The views of a scene show one set of named points, each view turned or mirrored, and shifted as a whole, with a little noise and some points left out.

Scene 1
View 1
<46>: [ -1  -5  15   3  13   4  10   3  25   8 -14   6 -17   1  -5 -10  13  -8
   3  23  -5   6 -22  -6 -10  17   7  -4  -5   5  -3  17  -9 -10 -31 -12
 -21  -7  32]
<151>: [-14  13  16  -4  12  18   2   2  10  11 -14  -5  -6  -1   5  -5  -3 -25
  -4  11   0  -2 -11 -14  -7  14   5   9 -16  -1   5  20   2 -13 -15 -13
 -13  -7  15]
<117>: [ -6   0  38 -30   3 -13  24  -2  18  -2  23  -4  17  -3 -17  13  -5 -11
  -4   8 -35   7  45   3  23 -11   6  11  -8  -4   5  13  45 -22 -31  -4
 -20  -2  15]
<208>: [ -4  14  10 -10   9   4  17  -4  17   1  14  -7   5   4 -12  17   1 -15
  -9  18 -15 -11  -5 -20   2  19  27   0 -19   2  13  12  28 -19 -24   8
 -23 -27  27]
<185>: [-28  27  -7 -18   6  50 -16 -22 -28  11 -15 -17  15  -2  27   0 -41 -33
   3 -37  22 -27   9 -22  -9   2  -1  31 -20  -8   9  15  20 -13  11  -8
  11 -14 -51]
<10>: [ -6   2 -10  -5   9  25  -2 -20  -2   5 -10  -1  -2   2  10  -4 -13  -7
   9 -13  13 -17 -13 -13 -15  11   9   9  -5   3   0  10   5 -11 -16  -1
  -3 -22 -18]
<228>: [-14  24  16 -12  10  13  10   0  10   5   6 -12   7   1  -6  14  -6 -28
 -13  14 -10 -11   0 -22   2  16  20   8 -24  -2  16  17  28 -18 -14   1
 -19 -19  21]
<210>: [-19   8  -5  -7   9  43 -16 -18 -15  13 -29  -4  -4  -2  26 -16 -25 -20
  12 -27  25 -14  -7 -11 -17   3 -10  23  -5  -3  -3  16  -6  -7  -3 -18
  10  -6 -38]
<160>: [  2   7   9 -12   9  -5  22  -8  21  -3  23  -5   8   4 -19  22   4  -5
  -7  17 -21 -10   2 -15   5  16  31  -5 -14   3  11   8  36 -22 -31  14
 -26 -32  27]
<142>: [ -2  -6  -3 -22   4   8  11 -26   1  -4  14  -2  14   1  -2   8 -17   5
  10 -20  -7 -14  22  -3   3  -4  11  10   1   1   0   4  34 -17 -26   8
  -4 -23 -23]
<81>: [  5 -12  14  -6  10  -7  18  -3  27   1   2   7  -9   2 -13  -1  12   1
   4  19 -14   6  -6  -2  -2  10  11  -6  -1   6  -3  12   6 -14 -39  -4
 -21 -12  28]
<79>: [  5 -27  24 -16   7 -13  17  -8  23   0   2  12  -5  -3  -9 -10   7  10
  14   4 -20  14  21  15   7 -10  -6   1  12   3 -14  10  10 -13 -43 -12
 -14   2   8]
<98>: [-13  20   4 -24   5  18   7 -17  -5   0  15 -15  23   1   0  18 -23 -18
  -4 -13  -6 -20  21 -18   5   3  18  16 -18  -5  14  10  45 -20 -11   9
  -8 -25 -15]
<178>: [  6 -21  17  -8   9 -10  17  -5  25   1  -2  12 -10   0  -9  -9  11   8
  11  12 -15   9   3   7  -1   1   2  -4   8   6 -10  10   2 -13 -42  -9
 -18  -5  19]
<149>: [-15  24 -13 -13   8  34  -2 -23 -12   4   4 -15  15   4   8  15 -26 -21
  -2 -18  11 -30  -3 -27  -8  14  21  15 -20  -3  16   9  32 -18  -4  10
  -3 -34 -24]
View 2
<228>: [ 17  13   7 -12  26   0 -12 -38  -1  -9   5  -8 -25   0  20  -1 -21  -7
  -7   4 -12 -33 -10  14  20 -10  -9  10  15 -22  12 -11  -3   5  10  32
  14  -9   2]
<160>: [ 12   6 -15  -3  28  -1 -17 -32   0   3   9 -10  -2 -17  21   4 -27 -13
 -11   8 -25 -34 -16  10  13 -12  -9  -4  22 -11  32  -2 -15  17  25  26
   4 -19  24]
<208>: [ 12  10  -8  -6  29  -4 -16 -32   1  -5   7  -9 -11 -13  20   1 -23  -9
  -8   6 -19 -32  -8  14  15 -10 -11   0  19 -19  21  -6 -11  10  19  28
   8 -15   9]
<210>: [ 14  14  32 -39   9  35   1 -17   0  -9  -6  29 -28  47  29  -2  -6   3
  20  21 -12  -2  -1 -18  -5   8 -31  32 -23 -33  -7 -15  -2  -6  -2 -11
  12  30 -29]
<46>: [ -5  12  -9   0  20 -19 -11 -12   2  -7   1  -6  -1  -2  15 -10  -8 -10
  -7  -5  -9   7  15  15  -1   3 -15  -5  11 -32   8  -3 -29   5  12   7
   6  -7 -35]
<81>: [ -2   6 -12   4  17 -12 -14 -11   0   4   3 -11   6  -5  19  -7 -15 -14
 -14  -6 -14   3   2   7  -2   0  -7  -9  16 -19  22   0 -31  17  18   5
   2  -9 -13]
<142>: [ 17  -2   8 -19  13  34  -9 -20  -3  14   3  10  -4  20  32   5 -24 -10
  -2  16 -23 -17 -27 -23  -2  -2 -11  12   1  -3  29  -3 -11  22  20  -3
   1  10  24]
<117>: [ 21  -8  13   4  12   6 -14 -27  -9  17   7 -28 -12  15  26  -7 -25 -20
 -33 -20  -1 -16 -34  -8  15 -10  26   2  24   4  31  -5 -16  35  14  20
   9  -7  19]
<178>: [ -3   1  -7   6  12  -7 -11  -4  -2   9   1 -10   9   5  20 -11 -12 -15
 -17 -10 -10  15  -1  -3  -8   4  -2  -8  12 -15  22   2 -35  22  17  -5
   0  -3 -17]
<149>: [ 24  13  14 -36  24  36  -8 -39   1  -7   3  23 -27  16  29  10 -23   1
  17  33 -27 -42 -18  -6  11  -7 -31  27  -5 -21  12 -14   8  -1  13  16
  11  10  18]
<98>: [ 27   5  17 -23  20  31 -11 -39  -3   3   5   4 -25  18  29   6 -27  -7
  -1  16 -19 -40 -31  -9  15 -10  -9  21   4  -9  21 -12   4  14  13  20
  11   5  28]
<185>: [ 29  14  43 -48  13  52   0 -37  -2  -9  -4  31 -44  51  33   5 -14   4
  22  30 -15 -30 -21 -21   9  -1 -27  45 -22 -25  -4 -21  18  -6  -1   6
  17  30  -1]
View 3
<10>: [-15  21  -5   0 -27 -12  -1   2  -3   4 -11 -21 -21   6 -13   0  -4 -15
  10  -2   6  -7  -4  12   9 -26 -21  -8   3 -24   2   1  32 -12  -7 -25
  12   3   8]
<160>: [ 16  10 -21  36 -10  -8   5   4 -25   4  13   5 -17 -27   1   7  17  -4
  -1  -9 -13   4  33  11  32 -17  -7  16  19  -5  -3  12   7   0  16 -12
 -20 -10  11]
<98>: [ -5  34  -8  12 -21 -24  22  11 -14  -4  16 -13 -18 -26 -18   1   8 -17
  17 -21   2  -5  16  17  10 -11  -9  -1  20 -14  34  -3  18  11  21  -9
   4   7  25]
<210>: [-27  29   7 -22 -35 -16   4   5   6   1 -16 -28 -22  14 -21  -1 -19 -16
  23   4  16 -22 -20  24  -5 -23 -18 -22 -13 -30  16 -13  48 -19 -14 -19
  35  14  15]
<149>: [-14  35 -10   8 -37 -33  21   8 -11   2   9 -31 -23 -10 -19  -4   1 -26
  18 -22   5  -5   6  18  10 -23 -27  -7  20 -33  33  -8  28   0   5 -22
   1   9  18]
<228>: [ 14  15 -19  24 -22 -18  20   8 -22   8  16  -2 -19 -24  -1   5   3  -3
  12  -5  -7 -12  26  32  27 -18  -9   9   6 -14  14  -9  25 -14   5  -2
  -9  -1  18]
<208>: [ 15  10 -22  31 -16 -13  11   6 -24   6  13   1 -19 -23   4   7  10  -3
   4  -5 -11  -3  30  20  32 -21 -10  14  13 -12   0   3  16 -10   8  -9
 -17  -7  12]
<79>: [  0   6   5   8   8  20 -19   0  -4  -9 -15  18 -10 -12  -8  12   7   6
  -1  12  -2  -7  10   1   8  -7  17   4 -10  16 -23  22  11   1  16  -6
  21  -3  13]
<185>: [-28  47   4 -18 -43 -35  26  11   2  -1   3 -38 -22  -1 -28  -4 -14 -27
  33 -17  18 -21 -13  29  -7 -18 -23 -23   3 -35  50 -22  45  -5  -2 -13
  29  21  26]
<117>: [ 15  18  -2  21   8   3   8  10 -18 -11  14  23  -9 -40  -8  13  15   6
  10  -4  -6 -11  30  16  14   2  24  11   4  21  12   9   6  12  36  13
  10   0  29]
<46>: [ 12  -6 -14  16 -12   8 -10   0 -13  12 -11   9 -18  -2   8  11  -4  11
   0  21  -8 -13  15  22  28 -26  -3   9 -16  -7 -31   4  28 -32 -12 -11
   0 -10   2]
<151>: [  7   8 -12   9 -22  -8   8   6 -13  10  -1  -2 -19  -7   0   6  -8   3
  13  11  -1 -20  12  34  21 -23  -8   2 -12 -15  -2 -10  36 -28  -9  -5
   7  -1  12]
View 4
<185>: [ -9 -23 -10   1  -9  19   2  32  67 -32   4   0  19 -10  43  32  33  -5
   6  12  19  33  16  11 -19   5   5  35 -47 -12  -4  -2 -26 -33 -37  -8
  10  -7   3]
<208>: [-13   5 -10   6   0  18 -17   7   5   0 -29   5  14   7  -7   5   2 -12
 -23  42  14  -1 -22 -17 -18  15 -12  -5  24 -14  -2   9  -5  -7 -31  24
  -4  -4 -11]
<10>: [ -6 -10  13   4   5  11   3  13  27 -11  -4  -1   0 -13  28  17  13 -15
   0  23   4  21   1   0  -6  10  -1   0  -7 -10  12   1 -19 -17 -14   3
  18  -7   3]
<228>: [-12   2 -19   1  -5  18 -12  14  18  -6 -27   6  23   5   0   8   8 -11
 -21  35  24   3 -18 -12 -26   7 -13   5  10 -14  -6  12   0  -8 -33  15
  -9  -3 -12]
<160>: [-14  11 -14  13   2  19 -21   0   2   3 -31   0   8   9 -17   4  -2  -9
 -23  43   5  -5 -25 -25 -10  26  -7  -9  31 -13   0   3 -10  -6 -35  32
  -4  -3  -8]
<46>: [  2  11   7  -4  10   2   7  -4  -1   7 -26   4   4 -16   5  -5 -12 -27
 -12  25  10  11 -22  -9 -13  -5 -17 -24  21  -2  17  19  13   6   9   4
   3   1  -6]
<81>: [  0  17  -3   4   9   7  -1 -10   0   8 -30  -2   0  -9  -8  -5 -15 -19
 -12  25   0   7 -25 -18  -4  13  -9 -23  24  -2  15  10   4   3  -1  17
   2   3  -1]
<79>: [  6  25 -18   9  11   6   3 -21  20   6 -32 -12  -5 -18 -13  -3 -23 -12
   1   5 -16  17 -23 -21  11  24   4 -17   1   8  18   3   1  -1   3  17
   2  12  12]
<178>: [  4  20  -6   6  12   4   4 -17   8   9 -31  -7  -4 -16  -8  -5 -20 -19
  -5  15  -9  13 -25 -19   4  16  -4 -22  13   4  20   8   5   2   6  15
   4   7   5]
<142>: [ -9   4 -14  18   2  19 -10   0  36 -10 -15 -10  -3  -4   2  17   4  -2
   1  18 -12  16  -7 -16   8  37  12   7  -9  -6   6 -12 -27 -21 -32  22
  10   1  10]
<151>: [ -2   1  -5  -6   1   8   5   9  20  -5 -21   5  17 -11  14   4   3 -20
 -11  23  22  16 -14  -3 -23  -7 -14  -2   2  -6   4  18   7  -4  -9   0
  -2  -1  -7]
<149>: [-17 -17  -1   9  -6  23 -13  27  38 -20  -4   2  12   2  25  27  28  -6
  -7  35  15  14   5  -1 -16  18   0  19 -10 -19  -5  -4 -29 -28 -46  11
  10 -11  -3]
View 5
<79>: [ -1 -18 -14 -34  29   9   1  -1  -6  -8 -17  25  10  16 -15   8   3   3
  -4   8 -17 -11  13   1   5   2   6   0  -2  -7  -5 -12  20   8 -23  -6
  -4  -8   7]
<142>: [ 26  20  -4 -22   9   4 -28  -3   6   3  -1  14  15  11 -26   7  15 -14
  13  -3 -18 -36  12  14  -2  24  -5   8   7   6  14  -7   7  32 -12   1
 -14   3  -3]
<98>: [ 25  34  13  13  -5   4 -32  -3   6  -3   3   4  20   9 -31  16   7 -28
  26 -19 -19 -28  20  18  -5  18 -12   9  10  10  24  11   2  33  -3   4
 -15  -3  -5]
<160>: [ -2  -4  14  -4  29  10 -25   6  14 -10 -21  14  19   1 -39  -7  -7 -15
  -2 -32 -10  -6  14  16   9   3  -7  10   5  10  27  32  18  31  -1   3
   2 -15 -11]
<178>: [-13 -22  -5 -29  29   6   3   1  -3 -14 -14  16   6   9 -14  -6  -2   5
 -10   2  -8  -5   8   1   4   1   8   2  -5  -1  -2  -1  21   3 -20 -10
  -2 -13   2]
<46>: [-29 -18  14 -10  16  -1   4   4  -1 -20  -2  -2   1  -2  -8 -21 -11   2
  -9  -6   5   4   4   0  -1   2  11   1  -9   7   1  17  18  -8 -18 -18
  -4 -20  -3]
<117>: [ 13  -4  -5   4  24  22  -9  -1  -6 -10 -28  31  26  24 -33  38  -5 -17
  13 -16 -34  -4  33   8   9 -12 -10   2  10  -9  12   6  19  22  -8   9
   0 -14   7]
<149>: [ 23  46  22  11 -17  -8 -39  -1  14  -3  21 -14  13  -3 -26  -6  12 -29
  26 -18  -4 -38   7  21 -13  34  -8  12   8  21  26  14  -5  32  -3  -4
 -23   1 -13]
<81>: [-18 -21   5 -20  28   5  -4   4   2 -15 -14  13   7   3 -19 -12  -7   1
 -10  -9  -5  -1   8   4   6   2   6   4  -4   4   6  13  21   8 -15 -10
   1 -16  -3]
<210>: [ 10  39   9   0 -34 -17 -10  -7  -7  -8  40 -25  -3   3   9  -3  16 -12
  26  18   1 -35   1   4 -24  34   7   3  -4  14  -4 -18  -9  -5 -25 -21
 -33   2   2]
<228>: [ -5  12  25  24   3   4 -17   2   6 -16  -2  -3  14   2 -26   3 -10 -23
  13 -28  -9  -3  17  13  -2   2  -6   6   4  13  21  30   9  15  -4  -4
  -8 -18  -8]
<10>: [  4  23  11 -13  -8 -11 -19  -1   4  -6  20 -12   3  -2  -8 -17  10 -10
  10   2   3 -30   0   9 -11  30   5   6  -3  15   9   0   1  12 -17 -14
 -20   0  -6]
<151>: [-16   7  20  14  -5  -3  -3   1  -3 -20  10 -12   4   0  -8  -4  -8 -12
  10  -9   0  -3  10   4  -9   6   5   2  -4  11   5  16   7  -4 -15 -16
 -12 -17  -2]
<208>: [ -8   2  21   7  17   6 -21   5  12 -14 -11   5  15  -1 -32  -8  -9 -18
   2 -31  -7  -4  13  14   3   4  -5   8   3  12  23  33  15  22  -2  -1
  -3 -17 -10]
<185>: [ 31  66  17  22 -46 -14 -29  -8  -2  -3  43 -27   7   5  -5  12  19 -30
  43   5  -7 -47   9  14 -26  40  -4   6   6  17  11 -10 -16  13 -14 -10
 -37   6  -3]

In a view up to two points have been moved. Name them for each view, in the order of its rows, or write -.
view 1 | <79>
view 2 | <160>
view 3 | -
view 4 | -
view 5 | <149>, <185>

Scene 2
View 1
<16>: [ -8  -2   1   5   0  -6 -23  -2  25   6  -8   1  11  -1   3  -3   9   0
 -10  -4   3   8 -15 -11 -22  -3  -9   1   2   8   3   3 -11 -10   7  -5
  16   9   9]
<25>: [  2   9  19  18   3   2 -13  -6  31 -11  -9   5  -4  10   0  -3 -11  -5
   2   5   1  13   0 -10 -21  -9  -8   1  15 -13  -1  14 -11  11   0   5
  17   1   8]
<93>: [ -1   7   7  13   9 -14  16  -7   9  15  -1   4  10 -12 -13 -16 -12   6
  -3   0  12  -1 -23   7  -3  -4   3   0  -5  22  10 -10 -13   5  17   6
 -10  14  -2]
<29>: [ -4   6  -9  -2   0 -13   3  -8   7  28  -2   0   9 -11  -5  -7   5  25
 -13  -9   7   1 -24  -3  -5  -2  -2  -3 -10  27  12  -3 -17 -13  17  -3
  -2  12 -14]
<91>: [ -2   6  19  19   9  -5  11  -3  17  -2  -4   7   4  -5 -13 -14 -15  -7
   3  13  11   3 -12   3 -11  -8   1   0  11   3   3  -2  -9  13   7   8
  -4   6   9]
<106>: [ -4   8  23  25  19 -13  58  -1  -4   8   4  12  11 -28 -37 -33 -33  -6
   9  29  27 -11 -23  24   8 -11  16  -4   8  21   8 -23  -6  25  12  17
 -39  13   9]
<123>: [ 14  20  29  28   9  -2  19 -12  19  -9  -4  10 -12  10 -13 -13 -38   0
  12  11   5  10   1   4  -6 -11  -1   0  16 -12   5  11 -14  32   6  18
  -1  -1  -6]
<176>: [-16  -2 -32 -20  -9 -17 -24  -6   9  44  -4  -6  19 -16   7   4  36  38
 -29 -25   3   2 -33 -15 -12   4  -8  -5 -21  42  14  -2 -20 -42  20 -19
   9  14 -18]
<154>: [ -2   9  12  12   1   4  -7  -6  26  -5  -9   5  -5   4  -3  -2  -7   4
  -1  10   1  12   0 -11 -17  -9  -8  -3  17 -11   1  15 -11   6   0   3
  13  -2   2]
<40>: [ -8  10  -5  -3  -6   5  -9  -7  19   9  -8   3  -7  -1   0   3   7  26
  -9   8  -1  11  -1 -18 -13 -10 -10  -7  15  -5   4  21 -15 -10   0  -5
  12  -7 -13]
<213>: [ -6  -2  -3   4   2 -14 -16  -4  19  16  -5  -1  16  -6   2  -6  10   4
 -12 -13   6   3 -25  -6 -17   0  -5   2  -9  23   7  -5 -13 -13  15  -5
   9  16   4]
<131>: [ -9  -2 -19  -6   1 -24  -5  -6   4  39  -1  -3  24 -19  -2  -9  18  23
 -21 -22  10  -4 -40   0  -7   5   0  -2 -26  48  15 -15 -17 -25  25  -9
  -5  22 -11]
View 2
<176>: [ 11  19 -22   9  -6  14 -19  35  12  12 -17 -17 -34 -30 -15 -41  -7  -5
  12  46  -7  11   0   7 -28  -7  -1  30 -13 -14  -7 -12 -30  -1   1 -14
 -45  -2  10]
<16>: [ 16   1  -4   5 -27 -13 -15   1  11  15   7   2 -10 -14 -15 -27   0 -19
   0  18 -14   0   5  -5  11  -7  -3   1   7  18  -6   2 -16  -1  -5  -4
 -23   1 -10]
<106>: [-16 -21  16 -15 -31  -2  18   0 -18  14 -37 -12  32  36 -31  10   9  22
 -24 -14  16 -33  -2  14   8  -3 -24 -19  11  -8  -5 -24   9  13  -5  41
  14   0 -35]
<131>: [ 10   4 -15  -3 -15  22 -11  38   5  16 -26 -21 -21 -10 -23 -28  -7  -4
   3  29   0   2  -9  15 -24 -12 -12  22 -12 -17 -13 -19 -17   4  -6  -1
 -29  -1  -4]
<123>: [  0 -16  10  -2 -37 -26  -9 -30  -1  22  -5  -4  16  16 -14  -1  21   1
 -15  -5   5   2  19 -16  52   1 -16 -20  16   7  -4 -10   3  13   2  21
   1  15 -10]
<154>: [  5  -3   2   9 -29 -32 -14 -23   7  14   8   6   3  -6 -11 -18  12  -8
  -6  12  -9   2  19 -16  34   2  -4 -10  15  19   0   1 -11   3   3   6
 -17   7  -7]
<93>: [  0 -10   2  -7 -27   1  -2   6  -3  18 -23 -13   5  12 -23  -9   6   3
 -11   5   6  -8   0   5  10  -6 -16  -4   3  -6  -8 -18  -3  10  -4  17
  -6   5 -15]
<29>: [  3   0  -8   0 -19   4 -11  12   2  18 -20 -16 -11  -4 -18 -21   4   1
  -2  22   3   5   4   2   3  -4 -12  10  -3 -12  -9 -17 -13   7   0   5
 -22   5   0]
<91>: [  3 -12   8  -2 -32 -17  -3 -12  -1  16  -5   0  13   9 -20  -9   8  -4
 -12  -1  -2 -10   7  -4  25  -3 -12 -14  14  12  -4  -7  -4   6  -4  16
  -4   4 -20]
<25>: [ 12  -7   4   7 -36 -32 -17 -25   9  18  15   7   4  -4 -11 -17  11 -16
  -7   6 -10   4  17 -17  42  -3  -6 -14  17  25  -4   3  -8   2  -1   5
 -13   9 -10]
<40>: [ -2   9  -4  17 -16 -29 -16 -16   6  10   2   1  -6 -17  -7 -24  11   2
  -2  27  -6   8  25 -15  20   7   1   2   9   7   4  -2 -20   2  10   2
 -29   5   7]
<213>: [ 17   0  -8   1 -26   0 -13  14  10  17  -3  -6 -13 -10 -18 -26  -3 -15
   1  20  -9   1  -1   1   1 -10  -6   6   1   6  -9  -6 -15   1  -7  -4
 -23   1 -10]
View 3
<123>: [  6 -13 -10   4  17   8 -26 -32 -33   4  15  -6 -15  16  15   6   4   7
  15 -26  13  34 -15  22   2  29  15  14  -4  -6 -17  30   3   2  22   7
 -15   0   3]
<16>: [ -4   0 -19  -4  15 -12   8  -9 -12  -3  14 -28 -20  -6   7   4  -7   0
  10  -8   8  -7 -13   1  21   1  -7  -6  -4 -13   7  -4  13  -3  18  -7
  13  27   9]
<213>: [  1   6 -19   2  16 -14   7  -7  -1  -7  16 -27  -6  -1   0  14 -11  -3
   5  -7   8  -7  -9   1  21  -3  -9  -4   1 -10   7  -6   7   8  12 -16
  15  25   7]
<131>: [  7  22 -19   9  12 -14   9  -3  26 -12  16 -21  24   2 -15  29 -17 -10
  -1  -4  10 -18  -3   0  25 -14 -17  -5  11  -8   6 -12 -10  26  -4 -31
  27  26  -2]
<106>: [ 19   7 -12  17  14  -4 -55  -6 -13  -2  24 -17  26  33  -5  36   0   4
  -9 -32  -3  54   9  16 -10  22  34  27  19  25 -15  22  -6  22   9 -26
 -13  -2  -8]
<154>: [ -4  -6 -13  -7   8  -1 -12 -23 -31   4   8 -17 -26  -2  17  -4   5   6
  18 -20   7  10 -20   9  11  14   4  -1  -5 -15  -9  14   9 -10  21   7
   1  21   2]
<40>: [ -7   6  -9 -11  -4   2  -4 -26 -21   2   1  -9 -17 -12  13  -8   8   0
  22 -18   6  -8 -26   5  18   2  -6  -9  -3 -24 -13  12  -1 -10  11   5
  14  29  -8]
View 4
<123>: [-11  10  -3 -16   1  -8  -8  20  -8  10 -11  -5  15  15  -6  12 -27  -5
   6   5  12  17  -3 -13 -21  12 -34  25  -4  -4  -2  22  -7   7   0  -9
  11   8  -6]
<106>: [ -8   1  -7  -8   7  21  15  19 -10   9 -13  12  31   8  38   8  18 -15
  10 -23  28  -4 -21 -16 -12  28 -38  14   2  15  -5 -26  -7   8   5  -8
 -15  19  17]
<40>: [-19   1  14  -5   5 -13 -29  18 -21  -4   9 -15 -22  -4 -20  17  -9  17
  -9  13   1   3  21 -16  -3  -6   1  -2   2 -24  -9  31  -7  -5 -13 -25
   7  -7   7]
<213>: [ -7 -14   9  13 -13 -12 -18  21  -9  -4   8  -3 -15   2 -14  17  11  16
 -13   5   5  -6  -4   4  13   1  21 -20   0 -11  -2   1   5  15  -3 -10
   9 -14   2]
<91>: [ -7   2   1  -9   3  -5 -13  22 -12   9 -11   2   6   9  -1  12  -8  -1
   0   3  16   3  -5 -12  -5   9 -18  15  -2   1  -1  10   0  12  -1 -10
   0   3   4]
<25>: [ -6   4   4 -11   1 -20 -29  25 -12  10 -12  -3  -8  12 -26  14 -26   6
  -7  20  11   8   3 -10  -3   0 -10  15  -7  -8   3  33   5  14  -4  -9
  12  -4  -7]
<176>: [-19 -23  20  30 -20  -8 -16  14 -15 -24  37 -16 -34 -14 -14  22  34  30
 -19  -3  -9 -13  12   8  18  -5  48 -50   8 -31 -12  -6  -5  -1 -13 -24
  12 -24  14]
<93>: [-10  -5   2   5  -7   2   1  18  -8  -1   3   0  10   6  10  14  10   1
   0 -11  12   0 -10  -3  -4  15  -8  -4   1  -3  -4 -10  -5   8   0 -10
   3   1   7]
<29>: [-16 -10  10  14 -13  -3  -5  16 -12 -12  20 -11  -9  -3  -1  17  16  14
  -6  -7   0  -2   3   0   1   6  13 -23   5 -18  -9  -4  -9   1  -7 -18
  10  -9   8]

In a view up to two points have been moved. Name them for each view, in the order of its rows, or write -.
view 1 | <93>, <123>
view 2 | <29>
view 3 | <16>, <40>
view 4 | <91>
